Each row is a point on a landscape with many valleys, with its height.
A ball rolls from a point to the lowest of its 2 nearest points, and stops where none of them is lower. Distance is the straight distance between rows; heights are no part of it.
j_705 h=41.5: [124 158 109 133 167 123 130  77 126 138 116 116 128 148 107 139 103 145
 113 193 129 122]
j_853 h=47.9: [123 180 140 108 125  72 118 103 116  58 152 125 164 150 149 114 160 105
 105  71 129 136]
j_910 h=47.2: [126 127 128 140 146 130 181 154 134 152 106 132 108 127 117 168 128 138
 157 118 111 156]
j_114 h=73.8: [115  74 101 126  95 180 105  98 129 131 132  87 162 153 113  92 110 141
  63 142 178  92]
j_176 h=42.0: [102 196  98 120  95  83 145 137 129  71 135  84 124 155 161  98 128 182
 105 103  88 104]
j_200 h=62.7: [ 86 109 161  90 119  79  86 140 106 176 101 136 189  85 109 112 184 147
 117 142 110 117]
j_660 h=34.1: [141  61 121 182 160 155 131 147 120 159 141 141 127 227 130 173 118 160
 103 134 162 152]
j_213 h=73.1: [ 95 106  90 124  98 158 107  90 115 105 123  89 162 129 121  76 108 127
  85 111 150  98]
j_204 h=61.5: [191 186 127  69 136  93  88 176 141  68 160 140 128 113 178 128 135 112
 160  93 131 115]
j_795 h=44.2: [182 166 120 154  93 164 139 128 127 145 107 100 109  75 143 120 102 120
  95 103  96 127]
j_322 h=27.0: [177 163 109 122 158  66  86 137 141 106 140 155 148 145 204 174 170  94
 151  77 105 117]
j_599 h=65.1: [109  26 140 173  93 162 151 134 135 168 126 164 109 140 138 106 108 130
 210  88 130 130]
j_901 h=51.3: [181 174 123 151 138 170 122 106 109 101 127 117 108 149 126 132 103 124
  54 143 137 128]
j_239 h=53.5: [127   4 148 147 105 146 151 109 144 181 151 142 112 191 107 143 104 175
 170 121 153 128]
j_999 h=36.3: [107 107 100 167 167 169 131 181 126 125  81 115 144 153 144 140 134 132
 103 143 140 114]
j_316 h=47.8: [155 197  91  98 117 119 103 111  97 125 118 121 127  92 148  90 130 146
 116 112  60  94]
j_673 h=58.3: [105 121 134 117 125  96 169  88 135 143 134  96 134 155  74 157 136 161
 110 160 134 170]
j_451 h=47.5: [129 171 120  88 128 176 144 136 160  95 141 156 105  70 120  88 107 101
 156  76 111 157]
j_505 h=57.8: [ 93 149  91  93 136 148 167 154 140 108 119 100 125 108 107 117 127 156
 125 112 128 150]
j_229 h=45.9: [205 170 118 157  92 129 120 130 120 130 107  98 109  95 171 124 125 109
 113  93  88  90]
j_376 h=64.7: [138 100 140 146  74  70 140 103 121 165 169 101 167 205 120 168 122 141
 147 152 160 108]
j_962 h=50.2: [138  48 134 169  92 130 165 119 119 179 138 126 144 193 110 160 118 170
 148 128 145 129]
j_466 h=34.7: [140 184 154  68 127 126 105 197 160  97 141 162 136  72 120 109 152 114
 125  91 121 141]
j_558 h=58.4: [107 133 166  89 129  74  93 118  95 186 113 166 172  87 140 107 155 125
 156 136  95 107]
j_446 h=59.0: [179  76 110 176  82 192 117 147 120 147 128 149 153 129 162 121  59 134
 141  89 114 135]
j_143 h=62.3: [132 129 155 104 111  90 158 120 149 174 122 126 116 132  78 144 120 172
 150 179 120 135]
j_291 h=70.5: [171 124 165 164  92  77 132 153 135 164 152 133 155 134 174 181 145 103
 182  82 131 126]
j_897 h=48.1: [113 103 127 107 133 103 119 116 140 189 102 180 106 109 113 115 126 145
 199 189 101  92]
j_132 h=46.9: [ 80  87 114  98 162 128 132 116 142 111 153 149 123 149 132 134 112 112
 213 143 174 114]
j_134 h=23.5: [184  92 156 185 139 144 116 171 131 168 140 143 110 187 135 181 106 135
 101 165 162 124]
j_651 h=35.0: [153 100 172 145 119 160 109 128 150 166 120 125 122 115 100 127 122 121
  56 175 173 127]
j_343 h=25.6: [147 139 108 133 101 196 151 120 158 176 106 114  77  99  86 112  82 141
  90 165 119 132]
j_714 h=72.6: [ 96 103 111 120  86 162 139  75  98  86 127  89 156 120  97  78 126 119
  70  92 135 120]
j_649 h=32.3: [171 180 167  75 117 104 124 138 120 151 152 172 111  75 116 117 131 138
 135 130  89 151]
j_262 h=28.8: [ 90  75 179 141 137 105 109 100 132 124 131 154 134 106 150 112 153  65
 199  95 139 116]
j_857 h=49.8: [141 192  92 104 106 127 145 130 131 113 124 112 121  93 139 106 126 148
 130  93  74 137]
j_692 h=60.3: [ 68 111  82  99 159 136 150 138 142 116  98 118 141 115 112 124 143 139
 157 119 131 135]
j_840 h=28.0: [133 158 138  99  94 141 124 185 143 102 139 127 137  94 137 115 140 115
 129  76 140 138]
j_79 h=67.0: [109  54 128 163 127 157 153 108 136 149 127 167  98 130 157 118 142  97
 226  76 135 114]
j_410 h=45.8: [127 129 161 114 158 157 131 105 145 120 135 162  88  78 121 116 108  87
 156 119 129 160]
j_912 h=32.8: [ 79 105  94 159 179 144 134 140 124 112  83 117 145 129 126 142 160 127
 109 136 127 109]
j_615 h=44.4: [161 117 160 173  76 131  95 127  88 119 157 108 147 159 151 132 125 108
  35 108 162 143]
j_242 h=49.7: [140 163 168 132  71 102  99  73 106 118 142 127 140  89 124  87 131  96
  78 101 113 116]
j_531 h=18.2: [158 127 119 184 160 106  92 161 116 119 119 134 159 148 195 189 162  86
 113 110 120  83]
j_657 h=73.2: [175 175 130 123  58 142 137 107 126 100 145 109  90 107 151  78  78 118
  95 118 102  96]
j_921 h=35.5: [127 143 133 100  86 154 157  71 147 133 138  86 106 144  61  84  99 161
  73 144 137 149]
j_571 h=37.8: [172 116 169 137 114 173  94 151 142 137 132 128 137 138 110 107 114 114
  36 159 194 108]
j_255 h=37.6: [120 175 134  78 153  98 105 143 116  91 130 151 170 105 130  99 161 108
 123  88 121 140]
j_902 h=18.3: [115  91 111 206 180 132 144 140 125 126 111 160 112 155 169 162 151 103
 165 101 126  94]
j_755 h=51.8: [139 170 127 124  81  86 128 119 130 128 144  95 124 182 104 134 123 175
  89 192 150 116]
j_791 h=63.1: [ 72 134 110 110 158 128 138 168 131  90 110 114 170 131 120 131 167 127
 125 102 153 147]
j_806 h=59.9: [ 93 123 129 138 151  88 151 102 115 117 132 100 151 179  99 168 144 147
  89 134 153 168]
j_463 h=60.5: [ 92 163  95  73 159 103 153 106 114 105 138 126 137 139  98 119 117 161
 164 136 109 151]
j_812 h=65.5: [126 145 103 148 158 191 142 144 123 117  86 108 111  99 129 117 121 112
  74 109 113 141]
j_684 h=50.6: [152 155 125 139 107 129 122 139 147 134 141  95 125 196 109 142  96 171
  90 187 173 116]
j_885 h=65.3: [137  96 169 142 135 161  79 130 137 129 117 163 110  91 148 112 121  73
 126 160 166 105]
j_647 h=56.8: [175 172 106 109 137 145 155 146 123  76 156  99  98 167 152 136  92 145
 146 126 144 128]
j_709 h=28.7: [177 187 121  96 170  93 110 168 127 102 132 143 124 103 164 146 155 124
 135  90  81 145]
j_218 h=61.0: [160  56 133 188 122 175 128 144 126 148 128 182 135 162 157 132  78 137
 146  97 127 142]
j_554 h=13.3: [154 111 110 191 181 112 116 153 130 137 132 150 126 152 177 192 139  96
 144 116 111  86]
j_942 h=48.9: [143 135 107 127  97 153 138 147 134 142 112  82 123 153 116 131 105 168
 121 182 153 114]
j_847 h=43.2: [147 141 115 115 124  96 130 108 131 193 116 163 121 101 134 143 112 147
 173 170  78 100]
j_824 h=13.2: [144 156 133 135 161 113 127 193 126 166 114 168  90 125 125 158 149 161
 180 180 104 131]
j_384 h=23.7: [132 133 139 150 189 139 113 185 132 152  90 168  80 122 132 141 156 139
 168 189 108 136]
j_708 h=42.8: [126  92 155 167 123 144 172 171 131 144 117 126 121 152 123 164 126 131
 146  90 135 171]
j_882 h=31.1: [142  98 186 157 117 126 122 117 133 178 112 135 105 120 102 155 138 116
  88 162 142 145]
j_706 h=23.4: [106 123 125 186 196  89  97 153 114 115  95 142 165 140 165 178 179  90
 116 121 121 106]
j_110 h=30.2: [125 124 125  70 101 148  93 147 157 116 143 150 126  68  85  93 142 112
  85 163 150 103]
j_438 h=71.1: [ 81 130 126 112 167 139 146  72 107  87 116 115 145 117  96 113 131 107
  87 105 137 153]
j_770 h=32.6: [116 116 123 126 132 177 124 130 145 143  98 148  98  55 119  97 128  96
 107 128 119 132]
j_324 h=55.0: [147 175 141 108  94  65 132  96 112 155 142 118 128 130 100 141 122 163
 111 161  99 132]
j_69 h=54.7: [ 92 135 122  96 122 115  92 186 131 109 116 110 174 140 110 135 165 155
 102 176 168 101]
j_604 h=58.0: [100 156  99  79 198 129 173 111 136 105 128 144 102 124  95 116 117 154
 157 144 113 158]
j_846 h=64.5: [137 157 131 160 171 166 146 103 118 128  90 131 107  87 117 125 115 111
  78 123  99 147]
j_17 h=57.3: [173 100 118 178  68 155 113 147 107 138 130 130 155 130 186 114  84 140
 140  58 109 140]
j_900 h=67.2: [149 115 175 125 123 104 108 144 143 118 148 165 151 118 183 147 131  78
 191  89 150 130]
j_842 h=26.0: [126 145 109  90 106 169 107 161 161 119 132 152 105  80  93  83 104 117
  85 169 140 102]
j_629 h=49.9: [ 99  27  88 111 115 186 146 153 164 149 161  99 122 144 103 116 114 177
 137 155 168 131]
j_731 h=63.8: [145 120 159 142 148 150  63 156 150 132 115 183 108  86 156 127 131  66
 166 165 144  99]
j_341 h=55.5: [190 136 126 166  48 143 118 149 118 130 140 104 149 113 196  92 109 124
 117  37 114 120]
j_440 h=50.5: [105 109  94 117 156 127 134 111 132 100 149 122 147 169 159 132  91 105
 195 122 174  83]
j_646 h=67.3: [125 115  71 154 115 189 177 144 119 153 105  87 130 146 124 129 100 163
 107 114 116 142]
j_461 h=22.1: [143 146 118 115 108 181 122 155 165 149 125 132  87 101  83  92  85 132
  66 158 149 121]
j_227 h=42.4: [ 92  56 143 119 135 119 121  95 136 125 150 138 150 152 130 119 126 104
 193 123 169 115]
j_764 h=43.3: [107 199  90 127 117 114 143 106 108  91 107  88 125 121 140  91 130 172
  76  95  77 117]
j_830 h=56.6: [ 92 131  86  98 105 118  86 169 127 128 104 114 174 123 117 126 149 137
 103 168 146  81]
j_418 h=53.4: [100 135 110 135 177  74 107  62 106 122 153 144 147 178 133 162 139 100
 124 165 123 104]
j_985 h=48.0: [155 151 179 134  72  91 104  81 100 124 162 117 142 117 130 137 142  80
  70 102 134 142]
j_476 h=37.0: [ 98 104 105 139 130 183 117 188 156 134  92 128 100  49 116  99 160 110
  92 135 124 134]
j_171 h=56.9: [ 76  94  84  90 145 169 142 148 158 100 148 146 111  94 129 100 108 107
 189 106 154 136]
j_991 h=72.2: [125 118 109 143  76 157 120  49 115 137 127 102 123 106 138  71  84 120
 104 126 124  91]
j_181 h=37.5: [113  57 185 131 142 145 115  62 143 124 131 150  92  99 102  95 147  83
 169 124 141 156]
j_642 h=73.5: [165 146  98 157  90 115 161 187 157 154 126  97 136 138 183 164 128 153
 190  87 101  94]
j_36 h=63.3: [ 59  83 148 110 169  85 108 115 124 142 112 139 138 141  97 122 187 149
 151 171 134 132]
j_282 h=51.4: [ 99 105 162 119 146 104  72 168 120 109 109 121 169 140 120 139 185 121
  95 172 169 109]
j_55 h=47.3: [197 174 111 161 126 131 108 149 125 102 106 105 126 105 201 131 147 107
  86  84  87  93]
j_488 h=29.3: [137  63 133 196 135 145 132 186 117 141 128 156 147 185 161 173 127 135
 148  94 149 127]
j_752 h=25.7: [112 118 161 195 170  78 123 146 119 164 112 162 114 137 133 191 205  79
 113 117  89 143]
j_37 h=65.0: [116 129 134 119 140  95 143 149 129 181  91 141 124 132 100 151 149 177
 150 175 100 126]
j_517 h=51.1: [136 136 159 120  38 121 117  97 127 121 128 124 153  66 109  80 136  90
  79  82 124 117]
j_560 h=40.0: [130 199  94  79  87  81 145 152 132  80 154  97 119 156 150 108 127 186
 158 118  96 129]
j_194 h=26.9: [134 137 194 162 113  47 126 124 126 163 139 143 143 110 146 192 168  86
 132  75  85 165]
j_388 h=29.0: [180 143 136 145 119 168 153 126 153 182 128 113  77 134 104 130  62 147
 105 178 142 132]
j_280 h=41.9: [122 107 155 140 148 111 152 129 119 124 160 129 129 190 138 178 132 116
 146 127 156 144]
j_340 h=50.8: [104  68 182 146 109 157 129 152 142 157 116 122 102  95 108 127 159 107
 147 133 142 149]
j_2 h=41.7: [105 108 182 116 154 129 108  90 135 135 130 172  81  80 109 100 137  92
 178 130 121 154]
j_3 h=44.3: [127 186  58 131 133 140 141 101 105  99 102  91 114 126 136  89 115 160
  86 134  81  93]
j_192 h=41.6: [131 127 147 140 146  66 109 126 134 160 134 145 134 165 123 165 142 145
 143 204 141 109]
j_814 h=35.7: [111 161 110  95 103 125 171  94 150 105 157  75 103 175  86 111  94 187
 110 172 140 135]
j_690 h=36.4: [ 86 120 125 106 149  97 104  96 128  86 141 142 186 125 170 120 139  78
 186  76 140 106]
j_321 h=54.1: [151 131 122 152 137 196 167 109  98  92 153 113 114 185 114 121  78 153
  72  88 134 199]
j_94 h=37.4: [120 188 102  93 135 120 141  84 113  90 149 111 106 174 104 103 104 175
 114 181 140 125]
j_569 h=61.4: [129 118 187 146 149 149 149 130 122 115 110 136  90 115  92 154 146 107
  71 100 146 192]
j_345 h=47.0: [133 115  96 132  87 145 159 112 134 168 129 103 121 141 121 119  90 160
 150 158 136 119]
j_469 h=32.0: [100 117 140 166 179 151  99 171 133 154  81 169  68 105 112 114 193 115
 151 176 126 143]
j_622 h=37.9: [146 207  92  94 139  67 136 151 102  86 155 111 117 181 148 133 133 190
 135 140 103 119]
j_700 h=62.5: [ 64 114  78 120 189 141 162 126 144 100 115 130 136 140 137 119 128 127
 195  96 128 137]
j_92 h=71.6: [130  86 122 153 100 186 136  49 117 153 128 119 131 127 126  87  79 124
  80 116 146 116]
j_91 h=72.7: [177 141 124 140  72 169 115  74 106 117 136 107 101 110 153  77  71 116
  84 107 130  99]
j_797 h=19.6: [111 129 143 107  95 116 145 148 150 130 122 127 143  77 135 126 143 115
 157  82 115 160]
j_893 h=62.4: [107 180  81  89 152  80 142  88  91 110 141 122 128 151 137 107 124 179
 151 144  88 112]
j_820 h=33.1: [135  88 105 164 144 178 125 185 127 133 106 107 153 177 145 147 115 147
  92 156 169 115]
j_355 h=31.9: [131 148 185 134 112  61 135 107 119 177 133 158 142  75 128 150 155 104
 153  82  79 174]
j_164 h=45.5: [111 120 161 141 124  94  97 112 115 100 122 122 179 119 130 138 160  90
  69  95 155 135]
j_935 h=43.4: [144 172  85 152 157 110 149  91 123 150 109 111 110 145 121 153  97 161
 115 173  92 119]
j_829 h=49.1: [156 143 130 108 144 187 155 109 156 126 141 151  73  93 136 111  80 104
 167 125 119 144]
j_199 h=34.0: [140  69 132 189 106 141 117 172 104 141 123 132 174 161 162 153 121 137
 122  85 143 134]
j_456 h=68.2: [ 97 108 132 118 139 140  98  77 125 113 117 139 148  90 114 102 129  86
 133 127 140 104]
j_60 h=60.4: [ 85 126 100 110 175 146 139 123 158  98 122 149 117 115 147 109 119 107
 204  87 121 124]
j_934 h=58.1: [111 102 143 121  76  94 139 124 132 159  98  87 157 110  87 134 151 162
 131 139 116 144]
j_144 h=66.4: [129 151  81 165 136 189 162 150 122 122  92  89 125 123 135 135 113 146
  82 117 120 132]
j_689 h=28.5: [140 141 116 124 112 200 149 109 142 167  88 128 103  64  91 107 100 114
  89 142 107 132]
j_278 h=52.7: [139 132 138 123  39 136 141 121 115 121 144  96 143  88 126  86 115 120
 101  68 123 137]
j_966 h=51.2: [146 185  87 122  56 113 140 136 139 137 113  88 115  94 163  94 120 164
 122  93  72 107]
j_288 h=23.0: [123  69 101 192 167 155 140 178 121 141 111 155 130 178 176 161 134 116
 167 109 156  86]
j_874 h=37.1: [106  81 132 175 161 185 115 146 150 159  91 152  52 119  99 115 176 113
 151 179 125 154]
j_717 h=45.2: [141 167  47 141 128 115 124  83  94 114 101  98 121 118 161 104 115 161
 121 142  67  71]
j_501 h=66.8: [100  98 129 133 152 150  77 117 132 123 107 147 146  95 131 110 139  84
 123 165 152  84]
j_610 h=63.0: [ 83 133 126 102 152  91 108 115  90 164  96 131 179 110 115 114 170 158
  91 155 100 120]
j_739 h=38.6: [149 157 147 107 104 109 115 111 113 165 127 157 129  89 131 126 115 120
 152 138  94 119]
j_879 h=39.2: [126 181 114  98 162 119 120  99 112 114 126 120 125 162 101 119 120 159
  97 186 131 115]
j_83 h=52.3: [ 81 122 107  80 136 165 152 159 168  95 151 155 104  62 128  93 124 102
 165  66 137 165]
j_503 h=24.1: [109 127 158 125 109  93 159 112 134 158 113 122 133  75 107 146 146 120
 158  99  91 167]
j_458 h=65.2: [161 126 163 110 126 124 108 144 153 116 155 159  98  97 164 130 117  87
 196 102 137 118]
j_475 h=41.4: [112  70 133 153 162 190 132 105 165 162  93 128  64 106  73  95 150 120
 129 168 122 161]
j_515 h=39.6: [153 167 143 107  95 133 154 103 134 113 140 130 114 111  97 114 102 131
 116 122 109 159]
j_958 h=43.8: [122 168 137  68 114 140 148 119 149 105 149 161 111  72  86  74 117 107
 124  94 119 157]
j_65 h=38.4: [152  96 154 176 111 142 145 159 108 143 120 125 141 148 151 145 133 120
 105  82 128 163]
j_662 h=54.0: [118  25 139 136 120 160 144 131 159 159 168 121 128 165 108 121 119 157
 163 150 170 135]
j_467 h=55.1: [ 84 125  57 103 138 158 106 134 146 110 135 140 140  99 149  97 110 116
 185 146 133  82]
j_922 h=54.2: [157 142 145 141  48 140 127 118 105 101 137  92 134 105 176  74 101 125
  95  64 116 105]
j_479 h=55.7: [141  90 125 137 117 191 154 119 118 113 149 134 134 171  97 105  78 170
  93  86 134 207]
j_52 h=40.1: [153 111 162 144 124 172  93 130 113  90 145 127 149 168 114 108 120 121
  20 133 191 136]
j_671 h=41.2: [129 121 105 128 138 172 133 206 144 103 129 116 126 140 147 145 125 139
 130 121 161 131]
j_626 h=57.9: [110 140 102  81 167 144  98 130 135 110 124 171 133  86 155  96 112 104
 187 131 121  86]
j_557 h=42.5: [104 159 135  95 133  71  98 117 108  95 145 129 176 156 133 137 148 133
 148 129 146 118]
j_702 h=46.4: [154 194  81 126 127  91 107 101 106 103 109 107 134 107 184 111 142 169
 114 104  53  88]
j_941 h=35.8: [ 96 109 137  88 114 135  98 149 152 122 122 158 141  57 104  85 149  95
 131 143 142 104]
j_411 h=46.0: [ 98  68 114 120 113 180 167 170 148 147 130 106 107 124 118 127 115 152
 138 136 156 146]
j_394 h=49.0: [212 158 123 171 131 154 128 142 118 113 134 112 116 114 182 148 121 107
  75  85 112 140]
j_363 h=55.9: [ 83  95 117 110  60  97 127 124 134 160 111  76 192 100 107 130 154 156
 136 129 113 113]
j_452 h=32.9: [132 144 166 156 192  94  96 128 120 109 147 166 104 149 138 191 168  81
 114 156 133 143]
j_187 h=45.7: [133 152 123 125 150  71 100 114 109 173 123 150 156 155 130 150 137 151
 144 206 115  88]
j_618 h=59.7: [172 197  98  65 136 115 110 176 132  52 161 123 109 135 162 110 133 143
 159 118 132 108]
j_275 h=53.3: [150 188 150 125  93  57 123 118 108 135 158 102 118 163 109 164 130 173
  89 183 116 138]
j_683 h=54.6: [110 136 112 100 184 132 155 126 149  95 136 135 107 171 107 138 112 145
 171 165 149 154]
j_445 h=49.3: [124 161 101 110 144  99  88 137 120 145 123 130 152 149 124 131 127 163
 133 205 134  65]
j_358 h=41.3: [105  84 110 139 125 196 143 185 136 154 108 119 103  84 113 116 135 131
 108 117 132 151]
j_784 h=50.7: [ 77  99 131 101 183 128 123  74 141 136 111 156 101 124  82 115 140 137
 152 173 130 138]
j_30 h=56.7: [120 153 137  98 110  69 146  74 130 142 144 104 125 159  74 139 121 173
 106 173 128 161]
j_779 h=52.8: [151 133 116 145 156 181 150 113 105  95 142 119 120 163 133 127  97 129
  69 114 154 166]
j_835 h=50.9: [115 109 112 107 192 132 135 141 159  93 148 150 106 168 134 143 105 116
 211 153 167 121]
j_167 h=59.8: [ 76 106 158  94 182  92  97  96 101 133 112 151 156 115 105 113 176 138
 119 149 121 130]
j_302 h=60.2: [151 127 157 116  76 116 145 123 145 165 122  96 125 117  83 142 121 174
 109 159 126 146]
j_773 h=46.3: [ 87  85 132 102 176 157 126  87 159 147 119 145  64 104  65  96 142 136
 136 184 124 170]
j_271 h=64.3: [ 88  80 162 148 162  72 113 116 127 142 118 139 154 157 106 169 187 119
 133 160 137 132]
j_483 h=48.2: [101 122 164 129 143 122  86 153 116  92 115 126 169 128 109 124 166 100
  60 129 177 110]
j_586 h=63.2: [133 127 171 155 168 149 142 115 122 127 111 137  96  87 100 134 128  88
  84 112 107 177]
j_905 h=42.3: [145  93 159 159 106 146  89 129  97 107 137 113 174 163 129 123 138 129
  39 113 172 146]
j_127 h=62.8: [141 100 148 120  74  96 131 111 143 157 153 113 154 155 118 154 113 137
 165 157 168 115]
j_981 h=46.2: [163 122 198 167  57 106 109  88  95 127 166 121 149 157 134 134 117 102
  52 104 150 151]
j_707 h=51.6: [102 159 135 116 168  70 101  67  81 107 149 133 145 150 123 146 139 103
  86 137 126 127]
j_524 h=45.1: [142 162  84 138 101 122 166  96 126 153 121 102 114 151 110 128  93 167
 136 169 100 110]
j_654 h=69.8: [104  93 120 149 104 124 177  84 110 142 117  90 158 136 128 121 103 137
 128  85 113 154]
j_918 h=45.3: [126 100 124 155 126 116 157 125 116 148 130 117 145 158 136 159 122 131
 147 127 139 115]
j_975 h=59.5: [137 102 209 159 143 148 138 151 133 135 126 140  79 117 112 155 168 102
  97 125 150 191]
j_386 h=58.6: [150 161 126 106 108 101 146 136 116  96 159  98 135 152 129 140 108 142
 153 123 131 133]
j_344 h=37.7: [123  73 136 160 154 140 152 144 128 134 147 124 120 200 114 165 124 149
 111 130 175 154]
j_809 h=58.2: [179 193  92  91 141 127 142 175 149  65 150 109  96 144 146 125 109 149
 155 119 130 127]
j_831 h=61.6: [ 91  99 134 133 151  73 135 121 116 127 134 100 172 182 105 171 165 143
 118 144 148 135]
j_593 h=68.1: [144 133  97 159  83 166 190 125 100 144 118  69 123 154 122 127  93 167
  94  98 112 158]
j_154 h=49.6: [115 167 136 121 156  73 119  91 101  79 158 115 153 159 139 154 151 115
  94  96 125 150]
j_191 h=23.9: [170 180 107 114 167 110 147 197 128 167 125 151 103 116 139 157 136 173
 159 160  82 133]
j_843 h=39.4: [102 149 118 110 144  72  87 105 109  94 145 133 177 146 164 137 148  99
 165  97 129 107]
j_162 h=54.8: [ 82 121 155  80 174 100 138  88 124 142 127 161 120 124  93 128 139 130
 169 145 122 155]
j_721 h=53.6: [ 99  96 139 100 118  95 103 128 113 192 115 166 156  94 130 100 155 137
 185 167 103  93]
j_93 h=45.6: [ 94  96 147 122 131 130 114 152 143 151  93 148 118  92 109 123 164 119
 158 152 125 129]
j_319 h=33.9: [120 140 118 100  95 138 152 106 143 128 146  88 117 143  78 104 115 173
  95 154 162 144]
j_606 h=53.9: [123 147  69 116 134 160 176 134 140 137 138 108 100 138 124 132  81 163
 186 128 118 132]
j_745 h=36.9: [156 136 162 151 151  72 102 119 131 176 151 179 102 165 124 178 141 119
 143 205 127 114]
j_168 h=47.6: [133 101 103 160 106 123 181 141 117 165 135  99 142 189 127 164 109 160
 148 131 147 122]
j_337 h=43.9: [174 196 144  84 117 114 117 146 124  72 153 146 130 117 123 100 134 105
  99 116 115 124]
j_870 h=69.7: [ 99 118 120 115 175 150 135  79 119 117 103 135 141  83 119 114 132 100
 121 113 102 145]
j_839 h=44.8: [105 163 127  82 108  81 101 106 116  82 142 123 164 133 116 101 154 138
 120 123 134 105]
j_878 h=38.0: [ 93  42 170 112 146 119  85  74 135 116 140 137 154 131 122 117 149  75
 153 141 169 109]
j_89 h=23.6: [171 157 127 133 171  86 116 145 142 109 128 136 135 128 180 163 162  93
 141  63  94 141]
j_785 h=71.9: [ 89 136 120 113 131 151 156  77 100  78 133 101 143 125  95  82 138 103
  65  77 142 154]
j_644 h=62.1: [153 134 129 124 146 139  68 160 139 135 111 178 128  88 167 112 126  94
 175 171 113  73]
j_293 h=32.2: [155 128 141 166 168  89  94 124 129 168 163 160 106 179 135 201 135  94
 100 190 131 100]
j_753 h=63.4: [193 149 138  87 140 118 100 155 142  79 163 153 115 110 170 138 121  98
 181 100 129 115]
j_720 h=68.7: [145  86 172 166 114 102 120 141 133 127 149 149 142 140 184 152 140  82
 189  62 132 125]
j_821 h=29.2: [114 130 150 173 177  82  95 132 119 129 142 166 121 141 156 197 167  62
 119 121 102 136]
j_783 h=26.2: [117 101 167 161 137 101 136  91 119 162 104 131 113 103 106 160 162 101
 100 133 104 147]
j_392 h=42.1: [161 163 150 129 100 148 145 102 127 130 131 124 112  78 118 125  99  97
 103  91 101 154]
j_834 h=70.9: [116  73 118 139  90 159 154  52 108 145 137 113 148 130 124  93  74 134
 131  85 134 134]
j_381 h=32.4: [182 157 129 124 100 168 144 153 152 140 146 119  93 123 127 135  80 137
 136 163 141 122]
j_284 h=68.9: [129  98 103 153  99 134 199  82  99 152 121  81 135 175 102 133 104 171
 113 104 117 165]
j_417 h=41.1: [ 78  94 121 108 117 124 111 142 143 137 106 145 143  74 117 114 148 107
 165 122 129 113]
j_23 h=28.9: [ 67 102 127 162 194 117 109 141 114 115  77 142 145 132 138 138 177 104
 118 118 130 119]
j_420 h=65.4: [ 67 152  95  96 165  94 120 156 118 103 107 119 174 144 123 142 168 155
 130 139 132 128]
j_385 h=29.1: [154  66 135 189 145 166 121 188 127 150 112 133 138 182 139 168 118 148
  86 158 176 144]
j_108 h=27.9: [176 118 149 183 135 121 107 137 132 165 155 144 115 173 151 190 118 103
 111 162 147 114]
j_252 h=31.3: [179 199  92  76 175 110 134 187 118 114 135 136  99 131 146 145 130 169
 150 137  90 142]
j_371 h=35.2: [170 208 115  77 138  96 136 158 108 106 146 122 103 145 133 139 132 185
 130 149 107 134]
j_4 h=54.9: [110 168  64 100 152 156 130 165 154 111 102 132 111 109 112 107 114 150
 107 185 130 110]
j_13 h=33.0: [ 92  98 137 135 154 126 119 107 127 101 124 150 154 105 155 130 138  70
 179  73 143 114]
j_220 h=52.4: [125 158  95 102 162 131 117 168 141 134 115 140 131 146 112 133 122 177
 120 208 130 109]
j_532 h=33.5: [151 193 140  89 147  87 104 124 117 108 136 144 158 104 169 118 166 119
 125  90  98 129]
j_116 h=72.0: [175 135 132 150  99  83 139 185 139 152 153 123 130 140 171 193 140 129
 192  97 113 115]
j_251 h=33.4: [ 76  53 179 120 132 137  89  79 133 113 131 147 130  85 120  98 165  67
 167 108 151 129]
j_510 h=53.8: [103 135 114 124  36 108 135 130 119 154 118  79 159  95 121 123 128 145
 123 108 104  95]
j_512 h=42.2: [104 140 165 113 141 102 119 130 126  99 120 124 169  99 121 128 163  99
 113  88 132 149]
j_841 h=36.8: [150 141 135 120 138 157 151 182 154 124 144 126 105 146 131 149 105 135
 149 143 158 145]
j_135 h=62.9: [145  18 149 194 109 178 130 114 132 182 122 190 100 154 139 126  94 141
 170 103 133 126]
j_860 h=55.6: [158 165  76 114 129 164 176 135 141  91 145  98  87 167 142 125  75 170
 158 141 128 121]
j_447 h=46.1: [133 197 137  88 111  89 113 113 103  54 158 127 140 133 127  99 147 131
  93 103 120 108]
j_130 h=37.3: [142 162 150  99  96 145 178  59 119 127 133 109  93 118  77 103  78 147
 107 130 115 164]
j_155 h=55.8: [ 92 140  67  99 118 154 185 137 147 119 138  93 117 151  96 114  93 172
 149 136 143 151]
j_936 h=52.6: [ 94  99  76 125 147 157 132 119 145 102 127 121 150 138 159 112 105 111
 170 125 163  93]
j_247 h=50.3: [202 158 130 161 116 145 117 119 100  92 136 102 108 139 161 133 113 109
  58 117 117 120]
j_940 h=56.0: [134  77 200 146 119 164 131 174 159 150 134 127  73 126  90 128 172 122
 134 137 148 195]
j_978 h=52.5: [126 161  97 145  47 110 137 109 121 134 103  80 153  91 152  94 119 139
 132  97  76 110]
j_375 h=60.8: [138 127 151 106 100 112 128 136 135 125 147 124 147 150 125 137 114 116
 172 140 166 123]
j_256 h=58.5: [ 89 106 110 125  91 112 104 156 123 142  96  93 186 113 132 128 148 138
 141 139 139  99]
j_409 h=60.0: [142 149 103 106 152 138  90 159 144 121 125 156 136  94 176 111 126 107
 183 120  99  78]
j_805 h=39.9: [157 182 138  81 126 137 104 176 145 102 138 170 123  87 107 106 120 103
 120 131 127 131]
j_46 h=20.1: [119  98 182 183 135  83 130 122 122 168 126 141 130 134 132 187 176  85
 113 108 104 155]
j_993 h=51.5: [135 153 109 112 145 166 169 108 145 124 135 134  85 128 111 126  83 125
 179 139 116 142]

Where does a ball stop that starts at each point below?
j_985 => j_46
j_144 => j_461
j_479 => j_319
j_239 => j_134
j_324 => j_319
j_321 => j_319
j_316 => j_824
j_830 => j_89
j_662 => j_461
j_599 => j_46
j_60 => j_319
